The views of a scene show one set of named points, each view turned or mirrored, and shifted as a whole, with a little noise and some points left out.
(in the rows, 128 means zero)

Scene 1
View 1
Z_5: [ 74 179 131 131  95 135 144 122  69 149 175 148 113  97 116  52 133 145
 113 142  73 163 125 120 129 134 153 151 111 176 105 103  73 136 121]
Z_999: [101 192 110 137  95 112 162 148  96 136 156 153  93 113 136   5  99 151
 108 131  65 160 119 105 136 134 170 145 157 180 104 101  91 134 168]
Z_832: [ 79 125 142 125  90 184  82 112 114 109 156 108 131 115 104 145 180 121
 139 170 131 145 115 155 130  96 145 122 100 100 111 146 150 126  68]
Z_615: [ 57 140 143 127 100 184 112  99  79 144 187 125 127  95 100 145 188 144
 143 157 110 158 139 152 117 111 135 141  64 141 121 122  96 131  48]
Z_257: [ 85 150 134 133  99 157 127 117  95 145 160 129 116  97 117  84 155 148
 124 162 108 142 112 133 121 121 149 135 107 129 109 120 108 130 103]
Z_594: [ 94 118 138 129  95 182  88 118 127 114 142 105 128 115 114 128 175 129
 136 181 141 129 100 150 126  99 149 115 114  79 109 148 162 123  84]
Z_607: [ 76 131 163 124  91 168  96 100  85 145 147 118 142  83 103  96 171 121
 107 198 129 122  77 137 121 124 140 129  98  84  91 135 120 127  94]
Z_522: [ 95 158 119 135  96 146 130 134 110 125 154 132 106 116 124  70 138 145
 126 147  99 150 120 128 131 114 157 132 130 142 111 121 121 129 120]
Z_867: [ 93 143 139 134  99 156 125 117 103 147 147 125 118  94 120  75 152 146
 117 177 119 128  94 130 117 123 150 129 115 106 102 124 118 129 112]
Z_598: [ 86 139 147 133 103 160 127 108  91 162 150 125 123  81 117  77 162 148
 113 185 122 122  89 131 112 129 144 132 100 100 101 119 107 131 103]
Z_571: [101 156 145 122  77 138  95 131 109 103 128 126 132 117 117  47 121 101
  94 177 104 140  79 123 149 119 164 126 158 109  83 142 145 124 151]
Z_13: [106 126 107 139 105 179 116 136 147 112 150 110  96 129 128 128 167 161
 159 149 131 142 132 150 119  91 153 115 120 109 130 135 163 125  86]
View 2
Z_999: [163 134 131 117 121 142 129 151 128 158 142 159 110  78 136 174  43 126
 159  94  98  59 120 136 157 156  58 121 101 102 144 111  97 139 192]
Z_867: [135 145 111 131  60 109 117 143 145 156 143 137 135 108 133 144 109 157
 127 128 112 136 121 129 148 114 106 153 141 112 126 119 141 125 119]
Z_13: [136 163 158 129  87 111 126 141 131 161 110 111 129 183 123 117  99 118
 124 130  95 145  88 113 154  86 119 139 151 113 132 133 152 102  62]
Z_832: [126 156 137 119  66 120 118 128 129 150 116 118 157 154 139 142 145 141
 113 137 124 164 118 124 138  73 138 149 167 125 113 169 143  89  58]
Z_257: [146 137 116 115  81 124 111 137 138 139 142 137 131 122 126 153 115 154
 127 120 108 131 120 125 141 115 107 152 145 113 132 130 133 124 122]
Z_594: [119 165 135 138  49 102 125 137 135 170 117 117 153 144 143 129 127 141
 111 145 122 163 111 129 148  75 131 149 160 121 112 148 154  94  56]
Z_571: [122 162 131 151  52 112 146 145 126 201 124 149 158  58 176 163  79 129
 132 134 140 107 134 154 158 103  93 125 122 118 101 151 117  98 123]
Z_607: [126 144  96 130  34 106 112 134 147 153 145 138 158  94 144 152 147 176
 113 140 133 161 138 136 136  97 124 165 158 121 113 139 145 115 100]
Z_598: [138 135  98 124  56 108 106 140 148 141 151 139 134 110 124 144 126 172
 122 128 111 145 124 126 139 115 110 164 149 113 131 115 145 134 122]
View 3
Z_13: [106 134 142  89 108 135 164 147 121 173 135 183 169 123  71 146 135 105
 137 131 113 103 150 139 142  95 150  84 150 121 140 142 154 153 160]
Z_867: [105 118 146 117 107 119 121 140 124 144 140 173 170 123 109 112 118 117
 156 116 140  64 115 128 104 134  90 103 145 134 168 147 161 148 128]
Z_522: [ 86 112 125 105 124 131 101 129 127 139 153 158 156 126 116 136 119 105
 149 134 117  94 127 131 101 117 104  98 135 145 141 136 169 161 127]
Z_5: [ 82  98 109 137 134 123  80 116 120 119 164 142 151 127 150 141 120 128
 153 132 133  77 116 117  75 144  65  76 127 154 114 113 187 155 113]
Z_832: [100 141 177 136  83 105 166 155 111 199 133 184 193 130 110 164 137 121
 131 108 137 105 147 128 123 118 130  81 142 127 170 146 148 139 161]
Z_607: [109 127 177 146  84  95 137 152 117 170 133 182 192 128 127 121 121 128
 153  97 157  62 116 123  99 148  84 104 144 131 199 154 150 135 135]
Z_257: [102 115 137 125 114 118 122 134 119 145 147 166 166 124 117 131 125 124
 151 121 137  73 122 124 101 134  90  85 142 136 144 133 168 146 132]
Z_598: [114 118 150 129 105 111 131 141 120 144 136 175 175 120 113 107 121 129
 160 110 152  49 111 124 102 146  78  96 150 130 171 143 164 140 128]
Z_615: [111 131 152 164 100 106 166 140  99 176 141 169 184 126 126 173 148 155
 138 110 155  82 140 115 109 144  98  35 140 126 116 109 173 125 156]
Z_571: [ 67 112 159 107 101 116  73 139 139 154 152 163 172 134 137 121 101  80
 148 120 112 106 120 134  88 116  98 151 127 155 210 172 149 169 115]
View 4
Z_522: [138 151 147 119 181 138 193 115 148 149 135 142 126 101 116 126 129  89
 118 101  99 141 131 141 168 149 131 132 139 121 126 153 125 147 131]
Z_607: [150 181 122 111 184 155 160 124 167 147  88 151  93 135 122 135 148  52
 149 101 140 148 134 147  81 128 139 157 172 122 109 143 119 101 120]
Z_13: [ 99 160 132  87 170 137 200 121 125 160 140 159 134 110 153  94 132  91
 135 117  94 140 127  86 131 122 102 106 169 107 142 118  99 132 108]
Z_867: [146 164 141 115 191 153 177 115 166 147 109 160 121 119 125 132 132  75
 136  92 115 145 135 136 121 139 140 146 159 126 128 154 132 126 129]
Z_999: [165 136 175 148 199 141 201  99 163 140 147 138 144  78  90 151 112 106
  98  79  85 133 136 175 228 177 158 148 106 139 131 187 156 179 158]
Z_594: [115 187 123  86 170 151 186 121 134 153 119 154 105 121 144 111 144  67
 152 123 131 134 134 110  91 116 108 131 176 106 126 111  91 103 109]
Z_571: [157 202 155 116 190 165 202  93 144 132 140 132 107  83 103 157 130  73
 140 113 146 104 148 179 150 145 134 166 126 123 119 132 110 126 144]
Z_257: [142 147 135 119 182 137 171 127 161 153 111 148 116 121 121 124 138  80
 123  95 104 157 127 137 137 143 137 135 156 124 117 159 133 133 125]
Z_5: [161 121 142 143 180 124 166 132 168 152 113 129 112 114  93 137 136  89
 100  86  89 164 122 171 187 166 153 139 131 131 102 190 150 157 136]
Z_615: [122 122 102 108 153 110 147 162 152 171  89 134  88 150 127  97 162  70
 117 110  93 190 107 121 116 133 125 111 179 110  91 158 117 122  97]
Z_832: [114 173 112  89 157 136 176 137 129 159 115 139  92 129 136 104 156  64
 142 129 125 148 124 119  99 118 105 121 175 101 108 115  87 106 101]

In a view up to two points have been moved. Name them for each view, in the order of its rows, or write none.
view 1 -> none
view 2 -> Z_571, Z_598
view 3 -> none
view 4 -> none

Scene 2
View 1
Z_234: [145 102 157  85 139 104 152 106 110 124 131 113 137  91 115  99 124 130
 119 100 155 130 126 128 172 162 114 120 141 114 182 194 111 132 122]
Z_434: [176 119 148 125 130  94  62  76 130  60 171  85 108  98  66  70 148 111
 143  91 155  92 221  96 155 183  93 120 134 180 172 175 116 115 137]
Z_338: [149 114 118 105 138  93 120 103 123  80 143 115 106 138  85 105 123 117
 129 106 178  98 215 100 147 159 107  86 143 177 155 138 120 124 135]
Z_424: [134 113 120  96 136 101 160 126 115 113 126 123 116 124 114 125 113 139
 120 120 165 120 176 113 140 146 115 104 153 164 151 118 112 127 113]
Z_266: [155 105 182  96 131 109 137 106 110 132 138  93 146  47 123  89 136 145
 125 104 124 144 103 136 173 170 108 164 141 112 192 203 100 126 106]
Z_28: [153 111 154 105 129 109 112 111 133 101 144  92 126  84  89  98 135 149
 145 113 138 128 159 126 144 170  99 150 132 166 165 152 102 112 107]
Z_97: [156 127 127 122 128  88 122 105 102  93 149 109 105 102 119 106 127 126
 115 111 153 102 215  92 143 152 111 112 167 180 159 123 111 125 113]
Z_915: [140  99 151  87 136 114 142 119 135 116 130 104 135  99  91 106 125 148
 142 112 151 136 133 138 151 166 104 135 126 145 165 164 105 117 114]
Z_628: [139 111 103 101 141 100 119 111 142  70 139 119 103 165  62 113 118 122
 143 111 192  95 230 103 131 160 104  74 129 196 139 116 125 117 138]
Z_581: [153 106 145  95 140  95 129  93 110 100 142 112 125 109 100  90 128 113
 119  92 168 110 169 111 171 166 112  97 142 130 179 192 118 132 138]
Z_762: [145  88 195  74 135 124 146 114 131 143 127  89 163  47 103  90 134 159
 145 102 125 163  57 164 176 179 103 174 116  94 195 228  96 119 108]
Z_642: [143 104 148  92 137 107 139 113 125 113 134 108 131 101  98 103 125 139
 132 109 155 129 145 128 155 164 107 124 134 142 168 165 109 123 118]
Z_451: [148 106 149  98 134 112 117 112 141  99 140  97 127  99  77  99 130 147
 151 111 150 128 156 131 145 170  97 139 123 163 162 157 107 114 115]
Z_989: [137 126 105 108 134  83 172 121  86 112 129 136 103 133 143 129 108 123
  92 119 171 103 210  87 143 131 127  78 182 167 152 103 119 138 115]
Z_560: [134 114 145  97 128 110 169 138 112 136 122 110 131  81 135 126 118 163
 125 128 133 144 133 130 140 146 113 149 155 154 159 121  98 121  87]
Z_267: [158 125 141 117 128  90 129 104  96 105 148 108 114  86 130 101 129 128
 110 107 143 110 190  98 154 152 113 124 169 160 169 143 109 128 111]
Z_51: [143 105 149  95 134 113 129 117 136 107 135 100 130  98  87 105 127 148
 146 113 149 131 146 133 148 168 101 137 126 158 164 154 106 114 112]
Z_58: [168 119 175 124 118 110  83 104 131  97 160  71 128  44  96  84 150 156
 153 112 111 130 159 125 145 177  91 190 136 175 172 156  94 105  93]
View 2
Z_642: [124 116 155 119 143 149  77 111 143 119 120  91 111 110 111 157 112 125
 114 128 126 135 157  93 114 137 138 142 151  96 130 133 145 125 128]
Z_266: [102 126 168 138 187 145  80 111 161 113 112  23 105 134  76 150 153 128
  94 137 137 138 164 117 122 155 122 120 163  98 141 130 130 130 135]
Z_560: [137 124 117 136 149 135  93 106 121 124 102  85 106 136  97 160 147 135
 129 146 108 114 144 119  90 115 154 136 142  74 156 164 135 115 148]
Z_338: [141 131 147 107 109 147  78 104 118 137 130 144 106  77 147 162  51 127
 121 116 118 138 131  53 138 113 127 159 146  93 130 121 162 131 119]
Z_915: [125 112 152 119 143 146  77 117 156 110 118  93 114 121 108 160 125 122
 113 129 123 138 171  96 101 139 147 137 146  97 129 141 143 122 130]
Z_581: [116 118 172 109 143 161  70 106 129 123 132  83 109  82 116 144  81 126
 108 120 140 141 135  84 145 144 120 150 161 103 119 106 151 132 119]
Z_267: [133 148 140 131 145 137  90  94 109 146 115  87  96 101 116 158  90 136
 112 132 117 127 117  78 145 111 112 142 155  81 156 127 148 133 136]
Z_97: [142 149 135 125 125 134  90  96 110 149 118 116  95  94 132 167  69 133
 115 125 111 130 121  60 145 101 113 148 150  81 155 130 155 133 131]
Z_989: [152 128 110 112 116 150  90  89  54 150 117 128 103  73 131 144  69 145
 149 135 111 104  78  96 127  94 144 171 147  70 144 132 152 115 138]
Z_628: [153 124 140  96  83 145  77 109 124 133 133 186 112  74 166 172  36 121
 129 111 109 140 142  40 123 104 142 167 136  95 123 131 172 127 115]
Z_451: [128 127 157 123 134 137  81 116 167 117 119 109 108 122 121 173 107 119
 106 122 118 147 179  71 113 130 133 133 144  97 137 140 151 131 127]
Z_51: [127 122 151 124 138 140  81 115 160 116 117 103 110 123 115 168 116 121
 110 125 118 141 174  83 107 132 138 136 145  95 135 143 148 126 130]
Z_234: [111 109 164 115 160 160  72 110 136 114 123  59 112 103  95 139 121 128
 112 131 142 133 144 114 123 152 136 144 159 100 121 120 139 123 128]
Z_28: [129 138 152 132 143 131  87 111 164 124 114  98 101 129 116 175 113 123
 101 126 113 144 174  70 118 125 123 128 148  92 149 143 147 134 131]
Z_434: [125 161 179 122 127 134  80 106 164 141 132 114  92  92 145 180  45 118
  80 105 123 164 162  16 173 123  82 132 158 104 145 106 166 155 112]
Z_762: [ 91 103 184 133 193 153  71 127 201  88 115  13 115 151  65 148 183 117
  89 136 147 149 203 131  99 181 139 114 161 110 123 135 126 126 131]
View 3
Z_451: [141 142 126  91 142 131 133 132 137 133 139 127 138 189 127  91 147 152
 113 172 130 113 113 132 142 121 134 137 125 146 110 114 151 112 135]
Z_234: [109 169 129 141 150 128  99 147 132 111 150 110 137 194 123 100 141 127
  86 138 135 128 107 130 125 143 176 112 130 143 101 106 133 126 116]
Z_915: [129 148 133 115 135 139 119 144 139 121 142 135 133 194 129  99 144 135
 102 155 141 111 116 141 127 130 145 135 128 147  99 115 148 118 132]
Z_560: [128 148 151 147 105 126 111 148 163 131 176 144 137 188 146 146 122 114
 107 159 142 110 141 147 119 159 139 134  99 142 109 141 158 117 129]
Z_338: [111 136 130  81 167  90 150 121 115 133 161 128 116 161 144  93 138 160
 150 153 119 153 124 107 129  96 137 118 102 128 145 119 113  76 114]
Z_58: [174 149 116  89 134 126 120 113 162 158 140  86 172 193 123 104 143 158
  98 214 102 102 106 123 183 152 131 137 121 146 107 115 187 134 146]
Z_628: [114 119 134  57 165  92 174 121 109 133 159 156 103 156 149  85 142 169
 170 153 128 151 131 113 120  72 117 129  98 128 149 124 107  59 118]
Z_989: [ 89 143 152 131 143  70 134 133 133 132 205 135 112 153 165 144 112 129
 152 136 123 165 153 110 110 127 147 106  70 118 156 144 105  73  98]
Z_28: [147 144 125  96 137 124 129 127 146 140 146 114 147 189 129 102 143 150
 110 182 121 113 114 129 152 132 134 136 119 144 112 118 160 118 136]
Z_434: [140 144 106  52 186  93 147  99 118 149 136  78 147 170 126  66 155 185
 131 189  89 146  97  90 177 103 140 116 121 133 139  99 134  97 122]
Z_97: [121 143 133  99 152  81 136 116 137 147 180 105 135 160 150 121 126 152
 140 171 105 151 131 101 145 127 140 114  87 123 149 129 130  89 113]
Z_424: [110 139 146 119 134 104 135 140 136 129 177 148 117 170 151 125 126 132
 135 145 137 137 140 129 113 123 136 126  94 132 132 135 126  89 117]
Z_51: [137 144 130 102 138 132 128 136 139 129 144 131 136 191 130 100 144 143
 110 166 134 113 117 136 136 126 137 137 125 146 107 117 152 114 134]
Z_266: [134 176 123 148 136 142  83 144 152 122 142  86 162 208 116 108 142 126
  63 164 125 107  99 134 150 170 175 119 137 151  85 106 164 153 128]
Z_581: [104 162 121 114 171 110 116 133 117 116 149 101 130 181 126  85 146 146
 108 140 123 148 104 110 134 119 172 106 126 135 121 102 116 108 107]
Z_762: [138 179 122 154 128 176  77 159 151 107 118 106 158 227 102  91 154 118
  43 155 148  85  89 158 141 168 178 133 163 165  57  96 174 169 139]
Z_642: [122 152 132 117 143 126 120 140 134 122 149 124 132 188 130 100 142 138
 105 152 133 123 116 132 130 131 152 125 124 143 108 115 140 113 124]
Z_267: [122 155 132 118 148  91 119 123 142 142 176  96 144 170 144 124 127 141
 121 167 106 145 125 106 147 143 152 111  94 129 136 126 137 104 112]
View 4
Z_338: [133 139 122 149 120 126 131 119  92 176 110  97 106  71 138 132 137 127
 114 175 113 135 133 105 142 100 103 115 115  96 149 113 103 137 115]
Z_267: [148 112 116 155  87 106 101 115 124 142  88 103 124  78 116 131 122 137
 119 133 131 164 120 132 150 128 115 121 125  96 142 110 100 124 129]
Z_915: [160 123 115 106  92 144 120 172 143 107 119 109 122 100 133 133 141 144
 109 142 111 151 101 127 174 109  97 133 141 116 127 137 135 131 126]
Z_560: [187  81 134 116  81 129 110 150 147  88  89 120 141 103  97 142 145 129
 112 114 137 154  86 116 174 126 102 144 132 108 123 129 115 114 106]
Z_424: [174 102 136 132 111 124 128 129 110 137 104 111 125  89 114 132 146 117
 102 145 134 134 111  97 155 106 102 130 116  92 133 124 106 118 100]
Z_989: [185  88 142 161 119  91 123  92  89 164  94 111 126  80 107 124 134 105
  92 138 155 133 130  87 135 109 110 120 100  67 136 114  83 104 100]
Z_451: [134 138 113 116  93 153 118 163 135 121 108 103 118  87 133 140 144 147
 125 158 101 151 103 129 171 112  97 131 139 124 139 123 128 144 122]
Z_434: [ 81 175  95 159  96 136 107 125 114 176  98  84 100  56 151 136 121 157
 148 183  88 165 133 149 146 120 112 108 135 122 164  98 110 162 143]
Z_762: [177 121  87  83  53 139  95 219 194  53 141 110 130 126 145 121 123 174
 102 103 104 184  93 176 197 122 102 133 175 130 109 161 174 124 168]
Z_628: [126 146 133 140 140 147 148 120  75 189 110  98 102  67 139 138 154 116
 117 199 107 116 129  81 142  89  94 119 107  97 154 110  99 144  94]
Z_58: [106 136 104 128  59 153  89 154 164  99  70  99 127  78 115 155 132 166
 161 141  97 184  84 162 178 147 108 137 152 146 148 104 120 155 132]
Z_642: [159 123 112 119  92 133 116 161 135 121 119 106 120  97 135 129 135 142
 107 140 114 153 111 129 166 109 102 126 137 108 130 134 130 128 130]
Z_28: [132 130 113 123  84 147 109 155 141 114  94 103 122  84 124 144 140 150
 133 149 104 161  98 136 171 123 102 131 141 126 142 118 123 143 123]
Z_97: [138 118 125 162 101 113 109 103 106 159  82 100 121  69 114 136 129 130
 125 151 129 153 121 119 144 124 113 120 117  95 150 101  90 131 113]
Z_581: [151 138  98 139  98 111 114 145 121 153 134  96 108  88 154 112 116 145
  97 147 114 159 140 140 150 105 110 108 135  93 134 131 127 126 151]
View 5
Z_434: [135 167 191 178 148 122 118 171 137 147 167 118  95 120 111 167  84 125
 120  84  79 188 126 197  77 106 143 128 187 120 135  87 137  92 104]
Z_628: [129 157 136 205 123 159 112 158 108 120 146 100 118 116  89 169  48 148
 102 105 150 149 114 171  81  76 148 159 126 125 134 112 155  47  86]
Z_51: [ 83 168 121 168 131 138 149 167 135 128 138 117  94 129 133 153 110 122
 112 112 108 139 104 129 121  96 141 115 144 145 126  93 146 120 131]
Z_451: [ 86 171 131 169 134 136 145 172 138 129 145 117  95 128 133 154 107 124
 114 110 105 145 103 130 109  97 142 121 148 139 127  92 144 118 123]
Z_234: [ 90 131 112 145 121 125 150 136 129 114 123 110  80 139 126 151 122 109
 119 134 101 129 115 158 149 101 138  88 164 172 138  71 160 122 161]
Z_267: [109 148 134 181 128 136 149 140 118 153 109 123 113 107 102 164  89 110
  96  78  96 147 138 179 145  97 139 101 170 148 120 100 155 101 145]
Z_28: [ 85 176 134 172 138 134 150 172 138 142 138 125  99 122 134 156 109 119
 110  95  94 150 109 133 119 101 142 113 155 140 120  95 141 126 129]
Z_58: [ 77 197 156 168 154 124 162 189 155 169 143 140  99 115 148 156 125 108
 109  69  59 168 114 128 119 117 140 102 177 128 109  96 127 155 134]
Z_266: [ 68 150 121 135 133 114 169 152 147 134 123 125  74 137 148 147 150  97
 121 119  69 136 113 139 160 115 135  72 179 169 127  68 148 161 175]
Z_581: [116 128 138 157 122 125 133 137 122 116 136 104  84 137 109 158 101 116
 121 127 104 146 123 189 124  98 139 103 170 159 146  73 158  95 140]
Z_989: [120 126  99 203 110 159 142 116  88 139  81 112 132  98  71 168  56 122
  81  85 143 121 144 187 156  77 143 115 137 157 120 117 176  57 140]
Z_642: [ 89 151 117 163 125 135 148 152 129 120 130 112  90 131 125 154 109 117
 114 120 109 135 110 144 131  96 141 107 150 156 131  85 153 113 140]
Z_338: [128 148 139 192 126 146 121 149 112 127 136 105 111 118  92 167  64 132
 105 101 128 151 123 183 102  85 146 135 147 136 134 101 156  64 108]
Z_97: [119 153 138 195 130 144 141 145 113 155 112 121 122 101  92 167  71 118
  93  70 108 152 138 183 130  92 141 117 161 139 118 110 154  82 128]
Z_915: [ 77 159 110 160 126 138 151 160 134 120 133 113  89 133 135 151 116 121
 116 124 111 130 102 125 129  95 142 109 143 154 129  87 151 122 139]
Z_762: [ 45 154 105 115 132 110 175 161 160 112 139 120  54 158 174 136 173 100
 136 151  72 123  91 106 156 117 135  69 169 177 134  54 145 182 178]
Z_424: [ 97 146  98 190 115 155 146 141 108 128 105 113 117 113 100 160  78 126
  93 101 136 122 120 148 141  82 143 120 130 151 121 110 164  85 132]
View 6
Z_51: [113 129 131 165 139 123 141 122 112 101 111 111 112 153 140 123 123 119
 105 122 129 139 113 131 125 140 109 134 125 139 139 119 127 113 105]
Z_28: [106 127 146 171 147 124 126 117 123 101 109 114 116 139 147 127 133 125
 107 127 124 148 110 136 114 145 105 142 131 135 135 129 111 111 106]
Z_628: [114 118 102 174 176 154 120 137 148  76 115 127 136 138 133  59 109  97
 148 151  94 128 126 153 166 120 133 137 106 121 146 185 204 139 123]
Z_266: [113 120 153 160 117 118 149 107 107 138 113 113  85 138 149 158 130 129
  76 105 144 144 110 113 128 155  57 137 138 146 140  62  65 108  92]
Z_434: [100 120 170 213 179 148  70  89 158  99 113 129 121 114 162  88 154 105
 131 157  83 145 116 157 141 150  70 156 130 107 143 152 134 135 127]
Z_338: [111 109 114 168 168 154 123 130 155  96 117 131 123 122 139  74 115 103
 135 143  99 133 125 145 171 128 102 143 112 120 146 161 169 139 115]
Z_234: [120 113 123 156 123 132 158 121 117 130 118 119  90 138 138 125 111 114
  93 110 134 130 119 114 164 142  61 132 123 140 150  75 110 124  98]
Z_451: [112 132 138 177 146 124 129 116 114  97 110 111 115 153 144 120 129 117
 110 129 124 140 112 135 121 142 108 136 126 136 138 124 133 115 109]
Z_581: [118 108 127 173 143 146 133 112 135 124 121 127  97 127 143  98 119 103
 112 129 112 126 123 127 181 142  54 136 120 127 154  98 136 138 110]
Z_762: [126 138 155 170  97  99 161  97  67 135 112  95  77 177 144 176 130 126
  64  96 161 133 106 103 115 163  59 122 140 160 144  24  72 100  95]
Z_97: [ 99  99 124 150 169 153 128 139 171 109 114 140 121  94 145  95 118 122
 123 134 105 151 123 143 156 128  99 155 120 121 136 169 120 129 102]
Z_267: [100  98 128 146 156 147 137 134 163 121 115 137 109  96 145 110 120 124
 109 125 113 150 122 134 153 135  83 153 125 126 137 144 100 125  95]
Z_58: [ 95 132 180 184 151 116 104 102 124 105 104 113 116 130 162 151 157 136
  97 129 123 164 104 140  81 156  99 154 145 132 124 132  71 100 104]
Z_915: [118 129 125 160 130 122 152 123 105 107 113 110 105 157 136 128 117 119
 102 118 136 136 114 125 132 140 104 129 123 144 142 103 126 114 103]
Z_560: [108 113 111 118 130 123 180 157 124 115 111 118 109 130 133 143 104 140
  93 102 148 152 114 120 120 129 125 139 124 149 128 127  90 101  82]
Z_642: [116 120 124 160 136 130 147 124 118 112 115 116 104 145 138 119 116 116
 104 118 129 135 116 126 145 139  92 133 123 139 144 106 126 119 103]
Z_424: [112 106  96 130 149 141 165 157 143 105 115 128 117 125 130  99  97 120
 118 121 125 139 124 131 159 121 124 137 112 136 139 150 142 124  95]

In a view up to two points have been moved. Name them for each view, in the order of its rows, or write none.
view 1 -> none
view 2 -> Z_97, Z_762
view 3 -> Z_560
view 4 -> none
view 5 -> none
view 6 -> Z_434
